Points on a hilly landscape, in no order, each with its height.
A ball rolls from a point to the lowest of its 2 nearest points, and stops where none of them is lower. Distance is the straight distance between rows; heights are no part of it.
K707 (h 581): [131 102 161 155 102 133  85 161 132 165 134 143 137 112 145 192 124 203
  97 120 187 123 116 111 155 179 112 138 106  96 124  81 135 100 165  90
 113  82 121 143 143 172 107 158  89 105  91]
K824 (h 300): [158 108 126 143 143  99 131 121 103 152 101 188 170 112 169 135 200 112
 100  92  96 120 109 121 120 111 117 109 106 106 143  80 147  91 123 152
 140  93 125  87 108  93 114 145 143 105  58]
K268 (h 678): [111 149  81  79 132 100 118 130 215 109 155 104 109 151 142  82  96 127
  92 135 128  85 155 176  74 132 140 147 125  88 127 162  98 211 149 137
 171 154 162 100 116 134 164 133 123 129 152]
K247 (h 181): [155 143 113 168 137  89 138 121 123 146 159 135 129 117 134  50 182 121
 133 113 122 142 149 141 134 114 140 109 117 163  97 116 119  96 124 111
 136 125 110  83  90  71 136 129 139 143 116]
K685 (h 694): [149 140  92  84 100 124 140 121 198 119 149 121  71 147 153  80 154 115
  87 149 133  80 162 175  94 144 101 125 127 104 118 130  87 186 145 129
 181 185 168  86 167 109 134 144 123 122 137]
K281 (h 471): [117 160 143 132 148 116 149 124  91  46 147 163 100 117 104 126 154 166
 129 146 121 151 137 118 151 150 134 139 111 161 145 123 140 127 133  95
 138 118 119 107 109 132 122 125  99 127 179]
K769 (h 230): [ 96  89 112  60 199 130 171  96 110 130  85 180  99 141 102  91 136 118
  90 114  89 125 145 153 114 102 121 148 132 161 118 192 137 191  78 151
 135 200 158 152 133 109 168 100 151 127 115]
K704 (h 402): [173 164 109 148 112 156 119 131 132 111 163  65 123 157  93 126 135  99
 183 169 149 150  99  68 146 145 102 119 162 141 140 114 108 102 138 130
 140 137 118 116 140 113 150 109 140 136 197]
K383 (h 167): [130 175 171 136 112 151 114 144 174 158 128 139 111 130 174 132 122 219
 100 129  98  78 129 148 150 183 105 144 139  89  93 128 122 127 180 112
  96 158 148 120 141 155 144 163 106 110  97]
K514 (h 112): [139 163 157 162 121 150 142 129  83 163 148 138 142 128 104  93 145 114
 199  97  88 146 126 138 133  93 121  90 141 163 122 164 126 168 105 150
 128 102  70 143 116 131 123 127 137 107 124]
K510 (h 86): [137 125 124 130 139 143 124 135  84 155 105 190 155 120 139 168 157 144
 153  83  82 129 126 146 111 117 128 119  98 108 162  98 162  91 110 172
 102  58  99 163 114 162 113 147  94 105 101]
K333 (h 283): [148 136 163 164 142 107 102 138 187  92 138 154 134 122 187 204 132 144
 139 135 120 107 115  94 150 146 113 114 141  40 134  96 128  97 169 142
 104  79 149  58 111 125 117 164 114  91  77]
K601 (h 407): [145 162  93 120 101 118  81 139 140 106 160 101 147 146 136 142  84 146
 146 161 127 127  98 117 125 154  84 120 168  74 137  69  86  83 129 134
 103 111 121 111 132  95 137 132 128 137 129]
K58 (h 225): [136 164 144 163 131  98 136 145 172 131 138 164 126 117 203 138 130 172
 101 133 115  85 126 138 132 165 101 126 119  86 114  85 124  94 185 136
 131 136 146  71 118 127 121 163 131 119  80]
K676 (h 204): [114 156 115  90 154 128 155 158 176 144 181 123 132 144 179 161 135 144
 131 130  63 108 142 188  69 151  80 112 113  82  94 156 110 147 132 132
  85 136 177 113 112 130 130 120 111 117 124]
K361 (h 156): [105 143 169 146 153 160 166 115 152  99 126 164  83 137 100 111 116 180
 109 131 128 126 221 117 155 159 145 186 133 183  91 189 143 145 154  79
 130 156 150 152  97 171 128 138 138 142 153]
K734 (h 194): [155 170 123 127  88 108  55 155 152  99 171  71 145 127 115 132  71 198
 169 172 129 131 107  94 147 133 151 129 210 105 140 118 107 145 142 113
 146 114  94 128 109 160 160 117 147 134 167]
K741 (h 152): [129 177 152 141 109 127 141 117 125 169 131 139 125 152 101  65 130 148
 157  88  86 113 131 174 115  94 128 119 148 152  93 187 127 180 126 143
 176 143  73 125 132 126 124 148 139 130 112]
K178 (h 69): [104 132 170 163 108 155 192  91 142  84  95 116  83 116  86 159  70 132
 176 125 103 167 163  53 151 103 114 170 152 188 114 181 123 108 151  76
 173 172 132 143 120 145 100 103 171 173 181]
K207 (h 378): [141 165 139 151 106 131 124 139 129 158 166  92 121 142 120  97 122 158
 167 154 144 139 128 124 150 144 126 126 148 128 112 100  94  93 153 100
 113 123 112 119 133 123 127 118 131 156 148]
K200 (h 662): [131 145  62  86 146 121 113 145 180 113 170  77 141 136 124 125 103  90
 164 149 120 123  97 151 101 124 131 114 133  85 148 163 106 185 127 152
 160 130 159 105 111 118 150 110 121 129 140]
K526 (h 197): [101 165 171 123 128 150 140 131 178 131 132 124  87 127 145  99 122 180
 114 146 130  84 242 153 144 138 137 141 146 131 102 181 108 155 149  92
 126 150 136 114 134 172 141 124 151 143 148]
K8 (h 188): [143 136 128 151 154 107  98 128 124  53 142 173 126 137 138 186 146 132
 145 154 146 144  81  75 133 148 139 142 122  99 184 103 167 108 136 173
  77  78 142 135 126 157 117 136  77  99 143]
K543 (h 206): [124 110 137 140 166 164 121 137 170 142 132 156 117 165  90 140 116 141
 131 129 153 115 158 120 173 161 155 198 111 136 116 155 137 159 163 150
 142 147 167 152  83 149 117 162 139 118 127]
K291 (h 445): [136 138 100  79 169 169 188  79 158 130 112 126 107 112 141  84 158  56
 128 137  96 150 129 117  75  79 111 145 183 153 141 184 106 124  97 135
 116 220 166 144 166 112 173 106 169 151 149]
K342 (h 139): [136 137 134 159 110 136  98 149 114 111 130 169 144 134 139 177 127 146
 148 105 134 131 106 111 139 161 118 135 108 117 177 116 166 108 141 144
  76  55 121 167 132 207 117 150  83  99 136]
K74 (h 598): [143  77 121 149 122 136 115 149 117 187 110 156 158  99 164 178 140 142
  93 134 188 118 141 142 135 166 127 127  87  95 126 106 145 108 132 105
 131  78 148 163 145 138 119 142 120 126  88]
K725 (h 646): [100 108  87 100 144  97 114 147 150 126 134  76 129 151 117 131  75 136
 122 174 189 111 112 155 122 141 152 130 124  95 140 114 109 171 129 135
 171 141 153 110 124 111 132 110 138 166 109]
K215 (h 238): [158 130 133 158  52 123  65 159 133 141 171  55 147 115 120 152  59 152
 181 128 171 155  95  80 143 133 169 116 194 106 137  91 130 106 125 121
  92  93  85 151 148 188 141 106 129 154 164]
K175 (h 426): [117 128 116 174 112 104 139 100 136 108  96 168 111 103 100  84 167 159
 104  68 175 138  85 102 147 148 131 170 123 156 128 154 153  94 163  96
 156 132 137 137 115 159 150 162  94 145 148]
K45 (h 504): [112 107 164 182  73  91  96 134  72 117 139 107 141 117 138 148 139 148
 115 116 178 161  85 107 122 145  98 101  90 114 129  50 137  83 144  98
  89  68  97 121 134 134  85 132  97 126 127]
K294 (h 290): [166 138 139 133 138 195 169 130 134 159 120 111 137 118 118 188 135  71
 179 166 127 144 122 113 143 124 112 134 112 149 107 146 107 155 143 126
 171 134 133 145 161 108  83 138 142  91 147]
K425 (h 245): [150 104 134 137 151 119  87 130 147  68 125 165 141 135 150 252 140 121
 131 153 129 126 129  86 129 140 133 125 102  44 161  91 155 102 119 161
  80  62 168 123 113 121 109 151  88  94 111]
K926 (h 452): [131 121 121 165 116 113 119 124 141 137 107 155 117 131 123 117 171 150
 116 107 166 107  75 122 151 163 117 148 107 107 136  98 142  88 167 140
 147 120 149 111 130 135 135 153 101 131 118]
K355 (h 351): [105 164 124 134  95  92 102 144 159  86 131 140 141 136 174 118  69 180
 160 131  83  97  63 123 108 144  99 141 172  69 167 117 145 122 172 165
 102  97 148 126 118 164 166 123 108 118 138]
K511 (h 187): [134 143 173 146 108 163 128 155 136 179 122 101 132 129 121 137 122 141
 147 126 150 122 173 163 172 117 154 109 145 157 115 153 115 153 144  84
 171 134  86 118 133 146  98 138 165 138  90]
K566 (h 27): [167 124  97 115 157 136 116 132  93 108 113 159 145 119 107 187 175  91
 151 103  99 134 109 120 121 105 162 121  98 118 187 115 156 102  79 207
  80  94 124 159 129 142 108 132  91  93 143]
K561 (h 540): [ 89  74 122 105 117  96  82 139  58 118  91 120 141 147 108 165 122 119
 123 111 138 120  88 124 110 120 148 103  67 129 188  65 159 143 109 178
 116  85 113 149 150 156 102 128  82  97 143]
K536 (h 469): [139 168 100 110 148 145 170  82 181  87 124 150 122  81 125  89 148  92
 122 130 105 144 145 106  95 100 138 195 174 176 121 195 102 104 118 144
 112 190 145 155 151 108 138 123 158 143 202]
K914 (h 128): [113 140 149 101 140 159 178 140 168 149 149  97  93 137 152 115 133  98
 162 152  81 113 191 162  92 135  85 110 153 146 107 182  93 174 140 100
 121 185 146 117 140 133 133  78 150 125 151]
K974 (h 274): [120 126 157 167  83  79  57 137 150 119 163  70 125 103 138 140  53 227
 144 116 187 159  89 101 140 146 155 148 174  97 106  89 113 106 153 107
 109  90  85 141 113 167 128 133 108 152 115]
K960 (h 433): [162 127 115 134  90 154  65 149  83 123 134 115 183 136 136 198 145  73
 139 136 104 133 137 104 145 126 102  70 134  89 155 113 150  84  85 126
  69  60 129 129 143 102 106 116 131 116 131]
K108 (h 66): [152 156 100 137 147 152 153 119 104 146 143 141 136 119 113 132 164  94
 179 125 104 155 101 133 118 119 135 138 134 142 144 157 134 119 103 170
 109 119 117 151 149 124 127 127 118 118 140]
K928 (h 450): [113 161 107 112 160  82 112 113  94  37 134 138 118 117 109 112 157 140
  95 165 161 126 104 103 137 134 113 118 123 139 162  81 114  95 115 116
 153 134 136  77  97  93 137 126  99 142 184]
K819 (h 710): [131 155 130 102  53 112 130 105 168 128 133 114  81 158 160  15 154 138
  94 143 105  67 163 167  64 115 100 129 136  92 121 141 106 173 126 129
 137 167 132 112 179 108 155 128 116 111 152]
K474 (h 260): [ 87  59 115  68 200 139 172 135  89 118  65 171 110 144  72 108  93  91
 114 129 135 128 138 129 163 113 139 142 130 206 138 162 166 171  87 145
 111 188 150 177 110 125 159  88 125 127 127]
K727 (h 444): [144 148 136 150  70 112  76 142 165  61 113 116 188 122 171 154  60 118
 123 150 111 146  82 117 120 127  80 104 192  59 166  53 105  95 133 130
 114  82 109  85 125  90 109 151 144 115  96]
K127 (h 136): [ 97  41 127 120 146 132 163 136  87 138  86 168 113 179  49 111 103 119
  96  80 158 131 149 147 152 147 147 185  69 192 101 154 174 125 127 117
 143 139 124 170  75 166 115 125 112 143 119]
K466 (h 142): [151  62 144  82 173 153 140 131  32 143 115 128 143 101 127 182 176  57
 120 156 113 147 123 117 111  91 138  73  87 151 144 112 160 156  57 152
 107 114 125 157 144  94 123  87 121  86 115]
K908 (h 111): [ 99 139 160 132 136 156 184 101 164  75 104 146  91 127  98 121  84 145
 137 133  93 150 182  88 117 114 130 212 144 194 105 208 141 117 142  98
 118 193 151 175 121 152 115 108 169 154 202]
K155 (h 338): [178  83 101 126 124 111 107 123  89 197 110 149 159 111 165 142 175  92
  81 118 144 112 110 116 121 129 114  86  90  87 115  71 118 103  99 147
 156 113 141  99 137  55 141 149 153 124  37]
K324 (h 184): [130  59 164 115 155 112 108 129  50 116 112 164 151  83 134 149 207  95
  94 103 109 141 107 138 126  90 143  90  78 148 137  80 172 123  70 139
  99  96 102 105 118  80 105 102 125  94 114]
K957 (h 419): [134 139  61  61 174 142 174 126 141 116 131 133 126 113 133 115 160  97
 124 123  95 144 106 120  98 114 115 126 176 132 131 168 124  89  75 159
  52 189 179 148 158  95 180  86 126 142 139]
K22 (h 63): [138  94 114 151  90 142 141 125  39 155 128  95 121 141 100 145 157  74
 157 112 142 146 103  86 105 131 138 103 115 162 167 111 160 126  98 165
  94  94  95 187 183 177 125 104 110 121 162]
K616 (h 157): [122 104  89  89 148 122 123 140  89 140 126 143 173 125 153 190 108 103
 122 136 104 124 119 155 108 102 123  89  78  77 157  82 135 145  74 171
 120  72 139 138 133 108 115 141 115  96  81]
K732 (h 67): [143 128 166 170  80 189 139 137  64 151 121  92 151 139 103 133 148  73
 180 103 115 187 142  84 143  89 128  87 140 184 159 132 145 113 100  76
 138 111  82 141 140 151 110 107 185 130 151]
K292 (h 222): [137 117 129 127 126 166 114 150 110 172 122 133 160 123 159 141 130 128
 141 152 136 127 178 174 150 119 123  85 144 133 146 121  99 155 126  72
 156 102 120 128 144 116 120 105 180 148  97]
K801 (h 196): [109 111 117 100 157 129 142  83 125 159  98 163 113 152 102  66 135 133
 128  87  95 119 134 155 113  99 131 169 134 151 101 212 136 187 101 168
 180 150 124 142 123 120 158 125 162 144 105]
K512 (h 218): [124 126  82 125 161  69 122 125 125 137 151 117 143 113 147  97 143  96
 147 136 135 139 112 148 117 105 141  96 117 122 133 120 112 128 107 154
 135 107 118  99  89  81 133 110 122 136 105]
K733 (h 286): [ 92  52 109  79 210 158 176 139 129 153  87 153 106 175  96 131  78  80
  84 161 184  98 152 140 163 123 152 142  94 168 121 146 139 163 110 135
 149 200 183 139  97 112 153 128 135 130 104]
K878 (h 207): [120  86 151 145 111 162 197  78 110 170  65 159 124 109  91 155  98 112
 156  94 107 159 126  79 127  80 114 175 128 199  89 160 131 107 135  97
 166 152 123 199 153 133  77 117 163 148 127]
K49 (h 17): [116 103 115 128 144 134 165 124  53 135 102 135 116 129  82 132 142  96
 158 132 144 157 105 121 135 119 135 135 108 180 142 145 148 123 112 140
 146 137 109 169 151 146 118  99 122 138 134]
K976 (h 438): [123 139  67  85 108 151 100 160 171 135 150 105 158 145 146 160  49 164
 142 131 106 124 118 158 114 147 120 136 156  65 139 106 104 112 108 154
  95 115 160 150 146 131 138 119 152 154 104]
K714 (h 23): [128 121 167 159 122 173 181 116  92 103  99 115 110 117 112 155 125  81
 174 139 112 178 152  84 146 105 118 136 145 205 159 156 132  94 131  73
 167 155 105 136 137 141  99  99 177 155 173]
K428 (h 169): [111  74 128 124 147 144 189 105 104 143  61 185 104 141  66 119 115 123
  98  89 124 139 141 123 136 116 121 204  98 210  62 176 152 126 141 107
 172 167 128 186 116 130  97 130 136 152 115]
K870 (h 143): [145 118 126 139 178  87 184 115 110 132 148 118 110 105 111  87 172  87
 138 115 136 152 145 159 140 102 168 130 108 195 101 148 126 120 111 135
 169 163  84  85 102  78 125 107 150 154 138]
K421 (h 22): [ 95 138 114  69 173  86 176 100 131  95 141 130  89 127 112  68 148 124
  72 122  96 110 192 172  90 104 150 168 102 178 113 163 112 134 104 126
 148 189 110  80 113 119 154  95 119 133 190]
K789 (h 327): [184 150 116 152 134 120 122 133 152 125 144 169 182 142 142 125 187  45
 119 129  92 135 119 132 110  99  92  70 130  89 142 104 121 129 111 107
 110 102 125  68 110  48 125 153 114  83  66]
K95 (h 318): [102 130 110 115 126 115  59 127 111 101 109 116 153 143 108 142 154 144
 119 105 164 136  98 123 166 112 155 123  91 117 167  89 145 101 120 128
 174  96 125  87 100 116 101 144 138 136 147]
K645 (h 247): [153  85 154 128 132 165 179 115 102 199  79 150 129  95 107 164 146 109
 151 125  97 135 134 113 126 108 121 144  95 162  82 156 139 143 136 144
 189 128 111 181 156 106  76 128 139 105 113]
K529 (h 72): [132 188 206 202  93 124 176  92 134  97 134  81  74  93  77 108 114 166
 110  98 153 161 118  76 181 133 152 119 109 178  68 183 119 122 165  92
 165 158  75 113 101 159 112 187  87 121 110]
K865 (h 246): [132  85 125 142 164 124 101 143 154 143 115 155 139 144 107 179 144 123
 113 111 156 104 148 129 171 160 161 168  62 128 136 131 157 159 148 157
 198 132 140 102  86 120  97 157 140 102 133]
K382 (h 126): [110 157 202 190 117 141 192 102 136 124 113 108  83  95 102 119 103 136
 156 114 147 153 158 103 171 124 145 138 148 194  78 215 131 129 159  73
 144 151  95 155 131 179 107 128 134 142 111]
K562 (h 311): [118 170 180 162  99  88  74 144 166 105 156  93 126 118 160 131  54 228
 160 125 109 104  89 104 152 154 115 124 182  75 116 101 122 129 165 140
  89 105 115 116 111 172 150 143  94 117 104]
K774 (h 422): [ 98 143 119 136  97  65  80 121 116  45  98 115 165 120 168 116  87 135
 135 149 118 137  71 107 119 122  92 103 149  92 178  68 124 108 147 133
 141  74 118  97 101 113 116 112 127 121 133]
K695 (h 405): [140  87 124 104  89 167  52 132  72 165 122  77 173 143 129 182 151  40
 103 142 146 134 146 104 107  79 144  61 124  87 139  88 150  89  76 138
  90  81 122 149 163 107 106 123 167 144 135]
K119 (h 104): [117 118 120 135 186  80 177 102 107  68 143 152 108 113  99 119 130 135
 107 103 131 152 164 171 157 114 207 163  95 208 116 182 160 141 115 119
 171 150  73  89  71 115 134 117 120 157 165]
K351 (h 481): [157 108 115 158 143 154 157 123 154 155  91 177 117  73 120 138 175 119
 135 105 124 124  98 114 155 158 114 172 110 127 110 150 137 104 143 154
 137 147 169 156 144  98 118 151 110 110 127]
K438 (h 70): [115 169 118  63 142 115 158 103 170 130 165 126  87 125 154  74 172  94
  74 106  93 100 207 192  54 110 100 135 117 141 111 163  81 161 100 121
 127 165 128  86 135 134 134  98 115 101 187]
K403 (h 232): [103 113 128 131 173 110 137 134 177 121 149 147 108 134 150 120  94 148
  98 158 159  92 224 161 143 151 146 153 129 128 119 161 116 196 143 102
 154 142 155  98 113 145 153 119 150 147 125]
K589 (h 141): [ 91 155 139 125 153 114 149 118 176  88 141 158 103 146 125  86 155 169
  95 156 107 114 152 132 104 157 148 200 117 141 102 191 148 151 149 139
  89 180 154 145 126 128 149 129 108 115 185]
K490 (h 82): [157 149 128  95 190 155 173 143 129 142 164 144 134 125 143 143 160  88
 148 147  85 143 170 171 123 124 102 108 126 166 118 141  92 148 123 106
 131 131 127 111 112 116 116  98 129 114 139]
K931 (h 258): [142 147 102 115  88 147 121 132 161 186 129 122 139 124 157  77 113 153
 130 127 125 118 166 173 126 117 127 116 187 106 126 120  87 137 114  98
 132 142 127 121 158 116 146 121 182 177  85]
K440 (h 149): [160  91 125  97 140 138 111 116  56 163 103 166 172 123 145 191 164  95
 102 128  95 128 110 122  77  99 140  83  97  77 156  72 143  91  88 186
 100  49 106 153 133 110 111 164 113  86  75]
K86 (h 106): [ 95 149 138 114 136 122 134 133 171 135 117 166 120 157 165 105 151 190
  83 125  84  80 159 164 105 163 117 164 104 108 116 160 139 138 156 133
 106 164 178 128 124 133 143 150 123 113 141]
K37 (h 522): [ 91  90 126 153  78  71  95 125  52 120 122 101 150 126 132 107 119 120
 116 111 154 147  59 122  96 119 111  90 109 122 156  67 135 130 117 145
 117  73  95 137 149 128 110 111 103 118 106]
K881 (h 629): [ 88  66  98 120 107  93  96 140  99 149  98  97 144 109 127 136  73 128
  92 135 182 127  93 163 124 129 140 106 114  93 138  68 125 163  95 141
 161 121 131 133 153  92 103 117 152 153  75]
K717 (h 346): [131 147 155 162  81 128  60 138 126 130 142  84 152 130 113 134 143 161
 120  97 188 150 115 117 179 127 162 112 133 110 131 101 127  98 138  76
 156  91  98  87 113 137  98 157 145 146 143]
K557 (h 2): [125 208 200 177 110 107 140  69 166  91 129  99  66 108 101  79 104 202
  89 114 143 102 153  79 159 134 166 163 136 161  64 199 117 148 179 125
 160 162  97 125 113 173 142 204  98 111 115]
K687 (h 285): [118 136 118 126 139 105  73 142 169 114 126 127 149 143 128 142 126 161
 115 117 143  94 136 155 172 132 153 140 121 104 161 120 112 172 155 130
 207 119 127  62  99 125 102 148 148 121 133]
K927 (h 376): [138  78  99 122 101 134  66 122  96 184 110  98 182 117 134 156 139  72
  97 117 153 136 108 120 109  93 135  75 116  63 135  72 117 101  76 160
 109  85 131 125 153  73 105 148 160 139  72]
K11 (h 85): [117 135 125  93 204 134 182 129 133  73 148 163 108 134 101 151 118 131
 137 144 110 143 150 146 123 139 133 184 113 177 122 178 144 158 127 142
 113 179 145 153 112 135 130  97 116 119 177]
K68 (h 64): [138 110 113 136  96 172 131 164  97 144 136  72 138 166 120 187  91 104
 189 143 137 129 126 107 127 146 145 124 150 143 198 125 171 147 116 160
 131 118 110 168 176 193 121  98 170 134 154]
K249 (h 68): [ 96 115 103  85 203  77 165  91 116  49 112 154  96 116  87  69 103 119
  70 126 140 118 164 163 134 102 192 179 111 203 113 160 150 155 107 130
 150 182  99 113  83 108 163 116 105 145 189]
K790 (h 292): [141 146 101 119 117 105 142 145 174 139 172 111 136 150 171  91 105 119
 124 146  90 117 106 164  76 147  64 103 117  67  95  77  78 126 136 136
  97 139 156  98 133  59 134 132 120 117  81]
K838 (h 145): [146 197 161 145  60 121  82 144 162 123 162  88 140 103 126  79  71 197
 139 154 143 117 110 134 151 135 167 104 215 135 116 120  99 144 143  88
 106 135  71 136 135 175 161 131 117 132 127]
K305 (h 224): [158 169 105 153  89 101 100 111 159 167 140 134 135 120 171  34 147 135
 126 117 120 107 141 149 126 108 119 106 167 109 105 110 100 105 127 119
 124 115 117  99 132  90 160 152 147 155 100]
K701 (h 166): [ 93 120 103  67 169 122 164 136 166 142 166  89 104 148 162 116 135  99
 124 142  90 125 143 169  53 137  94 102 125 118 100 165 101 164 119 123
 111 178 179 110 121 122 150  76 132 143 135]
K430 (h 615): [ 92  45 120 140  96  96  96 135  78 173 102 106 160 114 142 166 115 140
  72 106 234 141 113 136 109 150 117 127  95 122 141  74 129 123 123 110
 136  95 116 163 161 141  99 131 129 152  84]
K675 (h 249): [161 134 110 106 148 128 163 168 154 153 174 125 138 128 169 180 133 116
 137 152  93 122 117 161  95 152  86  85  84  70 109  82  98 131 129 134
 119 112 146  95 107  90 114 139  94  88  76]
K868 (h 487): [125 156 163 165 119 113 116 135  72  77 157 138 108 124 127 162 145 180
 133 145 151 164 113  94 153 158 113 118 104 138 138  83 133  92 143  87
 105  77 114 122 120 146 109 125  92 129 146]
K722 (h 491): [154 202 128 146 139 151 164 105 167 113 145 140 117  80 127  88 163 124
 169 109  89 149 132 122 136 112 142 162 165 159  98 196 116  82 130 129
  82 155 115 126 120 119 140 144 134 139 177]
K978 (h 425): [140 162 124 123 125 118  85 117 105  59 157  87 116 151  92 124 135 153
 151 170 167 138 121  60 143 137 126 128 155 121 148 107 105 133 138 102
 177 120 125  98 115 121 151 115 127 145 206]
K140 (h 367): [107 137  66  95 144  86 133 136 111  98 139 117 121 124 146 130  95  97
 138 167 105 117  68 104 105 141  73  95 130  91 144 101 112  90  88 170
  72 134 162 136 136  79 160  99  95 130 114]
K782 (h 534): [135 132 158 136 110 216 136 151 194 185 126 116 117 130 134 146  83 153
 157 147 153 119 141 141 160 150 145 162 161 102 116 154 132 133 168 101
 130 169 157 161 174 170 151 137 144 158 101]
K615 (h 259): [129 123 116 166 150  54 133 125 144 100 117 160 163 104 184  95 155 103
 130 113 100 121 100 131 123 112 104  94 125 112 136  80 131  95 131 155
 124  94 126  62  86  68 128 122 131 119  82]
K52 (h 558): [109  62 133 101  79 106  51 113  57 134  94  94 135 136 137 186 152  89
  85 109 113 115 124 140  73 109 161  59  74 100 155  63 150 121 127 182
  81  75 135 152 178 154  81 157  94 121 165]
K190 (h 99): [ 71  73 117 102 157 114 149 131  98 138 101 167 107 176  91  87 115 142
  81 140 149 113 138 152 132 158 140 179 105 170  95 152 162 119 133 120
 109 170 177 169 102 140 136 114 116 156 121]
K137 (h 279): [167 178 124 156  94 117 111 134 193 106 132 150 168 139 170  80 130  97
 119 132  95 108 130 138 120 108  87  75 171  68 132  78  98 117 149 105
 118  98 117  61 132  72 143 158 122 100  88]
K248 (h 105): [141  83 175 161 102 189  93 123  69 194 120  98 161 143 111 111 181  61
 145 113 152 170 130 101 118  64 143  82 124 146 137 108 145 126 101  97
 133  93  94 141 153 123 115 114 190 136 121]
K244 (h 248): [112  63 131 124 172 182 153 114 155 136 110 150 118 191  96 126  77  69
 125 163 180 120 158 127 152 142 158 199 117 163 120 161 145 154 157 132
 150 180 171 160  82 149 126 129 168 147 113]
K33 (h 377): [117 190 152 161  89 105  99 121 154 104 130 114 118 105 125  81 128 198
 123  83 134 118 111 122 169 128 151 107 139 128 134 130 122 111 170  94
 164 109  99  83  79 153 133 172 115 126 133]
K323 (h 148): [145 108 179 167  78 165  91 171 116 205 132  69 162 138 103 111 142 115
 152 110 157 144 143 145 154  90 170  81 131 144 118 105 129 157 118  85
 143 113  74 122 132 124  91 115 171 132  99]
K204 (h 386): [ 97 151  84 109 141  61 101 123 140  59 125 136 132 130 148  93 107 161
 128 145 103 104  95 122 109 125 120 146 149 108 164 121 132 112 155 145
 131 107 143 125  84 136 165 124 107 129 166]
K46 (h 559): [156 131 157 150  89 174  91 153 165 176 141 112 123 107 140 176  92 175
 133 146 184 121 107 128 185 177 132 128 176  76 111  99 117 111 154  94
  98 126 137 139 173 159 135 127 123 138 101]
K20 (h 395): [118 126  76  76 175 117 149 123  60 124 128 149 118 113 127 109 133 116
 127 135 106 142  97 112 116 105 108  94 147 136 137  98 115  71  56 165
  54 148 151 150 137  93 153  96 126 143 108]
K124 (h 42): [107 110 115  97 116 142 140 139 137 170 104 158 110 166 140  94 127 169
  79 144 138  93 142 171 117 170 112 170 107 111  94 133 144 143 153 108
 127 167 187 170 151 127 144 133 127 154 102]
K813 (h 509): [146 138 145 148 133 191 162 107 192 192 105 149 107 111 142 130 130 119
 142 115 127 133 123 117 157 146 128 184 141 130  89 191 130 105 163 122
 123 163 169 173 173 137 127 152 144 132 133]
K965 (h 401): [132 147 149 170  66 129 135 126 143 152 117 113 123 106 115  88 152 176
 115  31 173 146  93 119 169 140 119 118 128 146 116 136 125 103 160  61
 145 120  86 112 121 169 148 173  97 129 112]
K149 (h 100): [121  44 151 113 118 149 105 117  26 165 104  90 129 122 111 166 168  58
 128 122 125 148 136 107  97  99 148  66  91 138 150 105 164 162  84 168
 102  84 120 172 179 148 114 102 130 111 154]
K867 (h 333): [126 172  88  95 116 117 149 130 146 107 168 109 120 162 140  94 132 110
 130 164  83 111  72 122  82 148  69 125 134  90 123 119 103 117 137 152
  90 168 167 117 154  92 163 113  95 119 148]
K925 (h 39): [154 152 127 100 180 163 185 147 126  88 164 124 117 121 115 180 132 102
 188 136  76 165 158 128 116 131  96 132 142 190 126 165 115 141 124 135
 114 168 119 130 115 139 103  83 133 102 177]
K606 (h 109): [118 106  83 101 135 159 135 165  90 144 140 110 155 150 133 189  84 107
 169 149 122 120 123 144 107 127 138 106 103 104 176 114 153 172  97 178
 120  96 140 171 154 162 135 112 130 119 117]
K703 (h 79): [141 192 184 140  92 131  90 103 183 117 133  81  93 102 113  70  97 214
 105 122 156 101 139 107 168 137 176 141 188 126  97 172 112 152 174 102
 144 167  95 134 127 191 176 175 104 125 127]

Call two points neighbours if one is among the 2 nearest of the other. Go from one point of each pair to the other, from neighbour to neighbour, staying as low as possible. Name the highest point that can't be avoided.
K566, K543 => K733
K49, K714 => K333
K714, K124 => K931
K421, K925 => K701
K714, K557 => K382
K566, K49 => K108
K925, K124 => K589

For each start below, name the point where the ball stops.
K536 => K925
K268 => K543
K774 => K557
K561 => K207
K782 => K543
K695 => K421
